A landscape with many peaks, sampled at points; each row gives a point and its height.
A climber steps from a point to the highest of its 2 nearest points, and stops where none of them is higher. Distance is the straight distance between rows; heights are no part of it.
j374: [-57   2 -48  10 -24 -41 -23 -14 -33   6  23 -17  28  -8 -15   9  -4  -6
   2  -6  22  15]  h=3.37
j426: [  8  48   7  -7 -11 -11 -21  19   9 -65 -32 -36   3  31   4 -10  39  19
   3  55  -4  26]  h=4.60
j76: [ 69 -15   2  20 -17   4   7 -20  -1  -2 -18  15 -33 -10   3 -11 -26   0
 -63   9 -23  13]  h=3.76
j655: [ 34  61  48 -30  -9   7   1  55  20 -41 -49 -41  -6  32  -9 -18  34 -10
  34  30  10  35]  h=4.17
j746: [ 30 -53   6  17   8 -36  20 -34 -20  32   6  34 -30 -33  18  22   7 -41
  18 -66 -26   4]  h=1.28
j397: [-21   8 -79 -10   8   6 -20   1 -43  21  32  45 -18 -12  14 -13   5  21
  12  26 -32   6]  h=2.91
j132: [  2  30   5  24  15  37  48   5  13  -8 -11 -19  16   6  -6 -12  -6  26
 -51  37  30 -18]  h=1.75
j27: [ 18  -9  46 -64 -32  37 -28  20 -29  -8  -3 -41 -37 -29  15 -53  -2  14
   0 -26 -27  16]  h=4.64
j470: [-25 -52 -59  25 -16   0 -24  23  -2  30   7  20  40 -28  13 -48   0 -17
   1   4 -18 -52]  h=1.60
j192: [  8  15  27  -2  26 -42  19  24  15  -2 -56 -42  -4  -2  -9  35  12   5
  -6 -27  10  56]  h=4.32
j591: [-25 -65 -26  38   7   5 -48   0  19   6  20  42  54  -9  -5 -14  21   2
  17   2 -15 -63]  h=1.78
j623: [  7 -38 -21  38 -19 -21  42 -43 -29  13  25  27 -22 -25  14  21  11  -9
 -14 -45 -15 -57]  h=1.04
j613: [ 68  46  44 -51 -34   6   4   4  18 -27 -18 -55  -4  27   0 -14  34 -24
  31   2  14   8]  h=5.15
j354: [ 10 -17  51  41  36  -7 -17 -10   7   4  15  11   9 -24   4 -14  19  10
  19  12 -12  49]  h=2.17
j698: [-25 -21  -6  38  34  12   3 -45  29   0  57  60  45  30  15   9 -14 -22
  45  -5  12 -18]  h=1.51
j82: [ -7  46  44 -24  35 -10 -21  20  33  28 -10 -44  16  -8 -10   5 -20 -39
  -5 -14 -12   9]  h=3.10
j505: [  2  35  54 -61 -28  12  32  51  29  20 -22 -25   0 -11  11  -8 -12 -44
  46  -4  11  -6]  h=5.28
j585: [ 36  34  53 -62 -19  30 -13  35  -2  18  15 -21 -25  -6   9 -73 -22   6
 -11  21  -7  24]  h=5.40
j293: [ -1 -51 -28  14  -9  24 -13  12 -23 -25 -41  35 -33 -30 -14 -19  -7 -29
 -44  18 -37 -26]  h=2.78
j954: [-66 -47  -6  38   2 -47 -17 -23   6 -15  31  48  27   6 -34  20  17 -35
  16  10  35 -26]  h=2.59
j969: [  8   8 -55  -6   8 -11  31 -41 -23  11  29  29  -6  40  27  30 -50  -7
  11 -19   7  37]  h=1.11
j836: [-11  19  28  10 -31  15  17 -24 -38 -33  -3  -2 -40 -13  25  -1  26   0
  31 -13  -2  31]  h=1.58
j21: [-15  31   6  -2 -30 -32  27  -6   2 -22  18  -8 -16   1  24   0  29  24
 -27  -5   3 -57]  h=2.27
j197: [  1  37   0  60   2  24  20  14  18  22 -28 -32  31  -4  -9   3  12  -4
  -3  47  24  -7]  h=1.53
j236: [-34  11 -41 -29 -38 -31 -36 -19 -19  10  26 -51  20  21   7  -2 -11  13
 -23  13  40 -10]  h=3.84
j14: [ 23 -44  -2  16  45 -30  -1 -18   4  35 -11  24  -1   0  15  29  28 -20
  36 -43   2  27]  h=1.54
j358: [ 56  29  43 -21 -32 -12  53 -16   8  -7 -15 -30 -26 -28 -18  -2  17 -33
 -33 -11  16 -27]  h=5.29
j5: [ 11   8  13   4  -6  13  44 -12 -19  15  32 -32  23 -54   2 -34  37  37
   6  -4  13 -14]  h=0.68
j377: [ -7 -60 -25  66  38 -16  52 -20  -3  -1  47  62  51   2 -38  -1 -21  22
  -6 -55  -6 -34]  h=1.93
j705: [-18 -15 -27  15   2  10  17 -14 -40   2  32 -11  34 -37 -23   0   9  74
   1  -4   5   3]  h=0.52
j341: [ 23 -43 -39  35  15 -32 -17 -21  -5  20  40  43  -4  -2  12   3  29  45
 -39  10 -21 -62]  h=2.35
j15: [-44  -3   6 -28  58 -15 -22  24  30  17   2 -29  43   1 -16  25 -27 -10
   9   4  24  11]  h=2.72
j332: [ 18 -62 -64  -6  47 -25  14  -8 -56  -3  15  38  -9  57  26 -16  -1  -9
  23 -15  14  50]  h=4.33
j771: [-31  51  54 -12   4 -57  -5  35  26  -7 -24 -58  18  -7 -25  36  -9 -18
  27 -27   1  28]  h=3.60
j278: [-63 -20   5  15  43   9   9  -3  19 -30   2  10  42   6 -33  23 -34 -14
 -13  -8  25  17]  h=2.41
j304: [-23  57 -10 -56 -29 -30  -8  -8   4   1  43 -33   8  22  14  -3 -41  23
 -14  34  26  -5]  h=4.45
j311: [ -8 -19  -1 -31   7  46 -28 -27   9 -11  -8  27 -44  -7   7  46 -12  18
 -24  54  -4 -23]  h=2.57
j91: [ 25  48  47  -3 -33 -47 -20  51  13  15 -24 -61  36  -9  -4 -27   9  -3
  62  27  -5  42]  h=3.11
j699: [  4  -4 -49  13  17  28 -15 -53   5  18  36  31  26  32  22  33 -28   1
  45   2   2  14]  h=1.30
j561: [-32 -27 -48 -23 -25  34 -13   9 -26 -18 -45  -1 -25 -10  -8  -7 -14 -36
 -36  16   8 -16]  h=3.05
j952: [-20 -35 -20  50  21 -12  60 -13   7 -40  13  15  54  -4 -28   5 -21   9
 -16 -34  14  -6]  h=2.15
j676: [  6   9  34  24   7  -6  -3  33  21  27 -62 -35 -26  34  23  18   1 -12
 -12 -14  23  42]  h=3.69
j864: [-34 -39 -46   1  10  35 -16  -9 -33  -6 -21  31 -22  10 -13   6 -13 -42
  -8  36  30  30]  h=3.36
j692: [-17  46  76  -4  38   3 -67  18  34 -10   2 -66  16  25 -10  11 -22 -40
  27  23 -10  24]  h=2.70
j162: [ 23 -17  18 -38 -28  50 -22  -2 -24 -17 -29 -36 -45 -22  10 -19  10  -4
 -25 -51 -33 -30]  h=4.06
j877: [ 19 -17 -17  23  25 -29 -11  -7   5  -8  25  74 -41   9  24  17  10  31
 -35  17 -47 -20]  h=2.73
j597: [ 10  10  54  39   5  30 -24 -24  -6 -23  -7  -2 -30 -20  11   3  17  13
  -3 -10 -30  45]  h=1.86
j425: [ -3 -17  11   9   4   6  72 -14 -24  24  40  13  -8 -62  10 -18   5   5
 -11 -21 -17 -62]  h=0.85
j7: [ 17 -18  -8  11   4  27  78  -9 -20 -54   0 -14  11   4  28 -18  12  28
 -19 -45  -9 -37]  h=3.16
j491: [-19 -50 -44  52  23  -6 -36 -20 -12  16  44  58  17   5 -35  12  19  58
  -8 -15 -23 -45]  h=2.05
j762: [-73 -34 -30  34  -7 -25 -42 -11 -27  -1  13  27  13 -12 -58  24  13  19
   3  17  27  19]  h=2.97
j594: [-54  25 -47 -39  -8 -24   3  25 -26  23   8  28 -20 -44 -14  25  -1  23
   4  33 -20  13]  h=2.61
j173: [ -7 -49  -6 -10  54   5 -30  11  20  28 -49   8   0  10  18  44  16 -22
  39   1  21  19]  h=1.85
j33: [-17  14  -6  32  13  33 -19  -6  42   6 -46  -4   6   8  -9  65 -28   8
 -15  -2   0  11]  h=3.30
j59: [ 51  11  12  11  -3  12  12 -18  31  -1 -51 -21 -17 -16 -25  19 -13 -43
 -39 -23 -13  -1]  h=4.39
j407: [  4 -17 -27   2  48  -5  16 -33 -54  -4  49   3   3 -38 -15 -13  18  20
 -20 -31 -24   3]  h=0.36
j300: [ 10 -35  40  -1 -32  34  25   6 -15 -32 -16 -24  -5 -27  19 -48   7  -2
 -22 -50 -13 -36]  h=3.62
j292: [-20 -15   7  23   9  43 -29 -19   5  20   3  23  -7 -17 -23  40 -23  24
 -21  36   1   4]  h=2.90
j270: [  2  11  27   0 -25  16 -16  30  42   6 -66  -8 -17  29  -1  43 -56 -15
 -22  -2   8  25]  h=3.73
j116: [ 59 -34 -14  27  11 -42  -6   2   9  -8 -22  29 -36  26  40   1  -2  13
 -47  -6 -36   1]  h=3.22
j170: [-12  56   5   8  -7  29  11  12  21  14  14  -8 -18   7  26  -6  18  46
 -39  29  -5 -59]  h=1.99
j159: [ 91  19  56 -37 -60 -13  26   5  40 -22 -26 -36  11  -8 -24 -29  15 -38
  11 -17   3 -30]  h=6.73
j595: [  7  61  38  10   0  48   4  37  28  48 -14 -31 -28  20  34  -1  15  15
  -3  19   8 -20]  h=1.77
j163: [-19 -55 -39  -5  27  12 -10 -16 -50  14  -3  16 -36  18  24  -8   1 -26
  13 -19  15  48]  h=3.78
j478: [-23  35 -50  24  -8  28   4   1  -3  42 -18 -19  19  -6   8  10  19 -25
  27   3  -1 -16]  h=1.32
j912: [ -7  62  34 -17 -44   1 -44   5  19 -65 -14 -43 -18  39 -19   8   6  29
 -32  13  -3   3]  h=5.56
j851: [  2 -51 -57   4  63 -16   2 -14 -19  14  28  70  -4  61  -1   0  40   7
  41  19  38  23]  h=3.74
j838: [-77 -35  -7 -15   7 -24  -2  22 -40   5   7  46 -27 -23 -16  23  12  19
  12  33  21  14]  h=2.60
j172: [ 16   8   2  11  14  16  25 -24  14 -42 -13 -43  22  21  27   3  23   9
   0 -39  12 -17]  h=2.74
j900: [ 35  33  26 -41 -47  16  30  23  11 -39 -30  -5   5  -3 -30 -25 -46  -3
   0  13  -4  27]  h=4.18
j465: [ -4 -39 -91  -3  51  15 -35 -10 -41  10  27  46   9  22 -20 -11  33  36
  23  33  -7  14]  h=3.27
j844: [ -2 -14  19 -26  17  21 -41   4  16   1 -52 -11 -32  -3   9  37  21 -22
  -3  35   4  -1]  h=2.19
j42: [-10 -12 -63  16 -21  14   5  23  -2  47 -16   3  17  -5  32 -26  -6   7
   0  -8   0 -21]  h=1.46
j868: [-13  10  61 -67 -35  38   6   9  21   8   5  -8 -28  -4  41  -2 -17 -18
  25 -16  10 -42]  h=4.53
j68: [ 38  54  29 -38 -81  -6 -10  11  28 -62 -13 -34 -13  30 -44  -4 -39   3
 -30   1   4   4]  h=4.77
j961: [ 25  52  41 -74  -7  -5  14  40  28  23  23  -5   6   1   5 -62 -30 -42
   8  31   6  -5]  h=6.43
j922: [ 16  31 -41   3  39 -29  12 -47 -28  -3  73  15  13 -15  -2   2  -8  15
   8 -30 -55  29]  h=0.21
j307: [ 15  22  39  31 -22 -50 -13  18  10  23   8  -6  10 -22  23 -13  20  -3
  32  23 -16  30]  h=2.58
j143: [  8  74  24 -81 -63 -22 -19  42  21   5  37 -11  -9  27  -5 -26 -36 -11
   1  34   6  -5]  h=5.34
j219: [ 47  36  16 -12 -53 -32  23  34   7  -1 -38 -31  10   6  -3 -40 -17 -11
  16   0   5  56]  h=3.68
j138: [-19 -55  -8  56  41   6  12 -36  21  18  55  87  56  30 -41   7  -6  13
  56 -53  18 -34]  h=1.72

For each start below, name the point where the climber stops.
j597 -> j912
j407 -> j270
j14 -> j270
j952 -> j192
j491 -> j159
j197 -> j961

Call two points neighbours if one is among the 2 nearest of the other. Go from one point of each pair to the other, from neighbour to neighbour, staying as high as possible. Name the lowest point that can't be avoided.
j912 / j159 -> j655
j332 / j961 -> j838
j192 / j270 -> j676
